Each row is a point on a tangle of strands that fork, close into loops and nearly touch. The rows are in no order.
Two points are linked if the straight distance between their rows is under 55.8. Some points are linked to none.
k438: [ 48,   4, -27, -31,  15,  32,  26,   2, -32]
k66: [-26, -35,  71,  19, -72,  -9, -80,   8, -22]
k555: [ 47,  -8, -67, -42,  33,  31,  42,  -4,  15]
k281: [ 12,  26, -84, -16,  12, -27,  81, -41,  51]
k911: [ 38, -39, -57,  60,  35,   9,   8,  86,   2]
k18: [  0, -55,  46,  54, -88, -36, -92,  -6, -31]
k307: [-19,  36,  32,  -1,   0,  -3,  19,  -3, -43]
k234: [ -5,  43,   6,  40,  34, -21,  23,  -1,  -6]
k653: [ 57, -77,  -7,  70, -65, -25, -83,  12, -22]
k651: [-60,   9,  73,  -5, -13,   1, -29,   6, -11]
k837: [-30,  42,  26, -27,  -3,  -4,  44, -20, -38]
k633: [ 57, -57,  -9,  66, -54, -10, -69,  29, -20]
k188: [ 24,   8, -11,  65,  40, -11,  -7,  38,  10]
k402: [ 39, -16, -37,  67,  40,  -4,   1,  63,   8]
k636: [ 61, -63, -37,  12,  15,  41, -45,  59,  25]
k707: [ 77, -44, -58,  -2,   5,  43,  13,  53, -35]
k924: [ 33, -68,  17,  61, -82, -26, -94,  -7, -21]
k335: [ 20, -17,  34,  26, -33,   2, -60,  16, -30]
k79: [ 50, -43, -17,  16,  16,  36, -51,  36,  21]
k856: [ 49,  -1,  -3,   7,  -9,  19,   0,  17, -56]
k147: [  9,  32,   2,  58,  35, -21,  12,  16,  -1]
k176: [-83,  25,  16, -74,  -7, -14,  44, -59,  53]
k952: [ 57, -14, -56, -45,  25,  45,  34,  10, -14]
k121: [-20,  45, -26,   1,  25, -33,  50, -42,  35]
k216: [-74,  42,  18, -47,  -9, -23,  73, -41,  -9]
k123: [  0, -33,  49, -31, -72,  24, -56,   3, -51]
k83: [ 24,  -1,  10,  72,  19,  -9, -38,  39,   3]
k758: [-66,  29,   2, -66,   3, -17,  33, -65,  64]
k141: [  0,  38, -51, -11,  20, -30,  67, -46,  38]
k330: [-14, -43,  57,  38, -79, -20, -86,   4, -32]
k946: [ 27,   9,  17,  -6, -11,  16,  -9,   7, -46]
k670: [-40,  27, -17, -56,  19, -15,  30, -63,  66]
k106: [-18,  25,  -5, -69,   4,  13,  38, -46,  -5]
k417: [  8,  16, -40, -25,  38,   6,  30, -34,  40]
k754: [-78,  23,  68,  -8,   1, -10,   1,  -3,   2]
k390: [-11,  16,  35,  37,  16,  -4, -34,  11,   7]
k430: [  4,  19,  -9, -54,  10,  17,  37, -32, -12]
k357: [-55,  51,   3, -33,   6, -32,  57, -50,  18]
k393: [  26,   11, -103,  -20,   17,  -14,   83,  -28,   58]
k489: [-105,    8,   39,  -80,   -8,   -2,   49,  -38,   30]
k293: [-15,  23, -33, -42,  24,  -9,  34, -56,  62]
k760: [-46,  23,  13, -80,  -2,  10,  38, -41,   3]
k475: [ 51, -71, -63,  29,  20,  30, -26,  87,  14]
k105: [-26,  23,  36,  24,  34,  -5, -36,   4,  28]
k526: [-36,   4,  60,  -5, -16,   6, -38,   6, -20]
k113: [ 13,   5,  32,  63,   6, -13, -48,  25,  -2]
k183: [ 14,  -4,  29,  10, -25,  10, -36,  13, -41]
k741: [ 42, -30,  17,  51, -37,  -3, -68,  25, -20]
k169: [ -3,  23,   4,  -6,  38,  -1,   5, -11,  21]
k8: [-63,  46,  31, -30,  -4, -21,  60, -24, -28]
k61: [-15,  37,  28,  22,  15, -14,  17,  -4, -29]
k553: [ 48, -61, -70,  44,  27,  21,  -5,  95,   6]
k300: [ 26,  -3, -69, -37,  37,  16,  45, -22,  44]
k560: [-43,  44,   5, -10,  25, -24,  31, -41,  28]
k677: [ 69, -28, -67, -26,  16,  42,  33,  33, -24]
k563: [-29, -14,  71,   9, -46,   1, -61,  10, -25]
k905: [ 19,  15, -10, -44,   5,  24,  30, -14, -33]
k757: [ 35, -23,  10,  24,   8,  20, -56,  27,  10]
k614: [-106,   18,   76,  -17,   -3,   -7,   15,    1,    2]

A fork is a point with three links, a tip a point with one. Leave the first point through the second and follow the links. Name the first fork or tip that comes.
k563 / k526 -> k614
k905 / k430 -> k760
k188 / k402 -> k757
k105 / k390 -> k188
k216 / k357 -> k393
k760 / k106 -> k952
k83 / k113 -> k105
k300 / k417 -> k489
k741 / k335 -> k856

A piece is two or more points that can be reached from each other along the links. Count, over all rows, the pieces, the separate loops (a circle has one, a figure eight two, a Y none), the forks (points with three links) and the tips (points with one).
pieces -> 3
loops -> 0
forks -> 2
tips -> 8

Name the points in between on the shortest way along the links from the first point to the second, in order.
k335 / k66 -> k741 k633 k653 k924 k18 k330
k760 / k300 -> k106 k430 k905 k438 k952 k555
k553 / k188 -> k911 k402
k757 / k911 -> k79 k636 k475 k553
k307 / k560 -> k837 k8 k216 k357
k614 / k563 -> k754 k651 k526
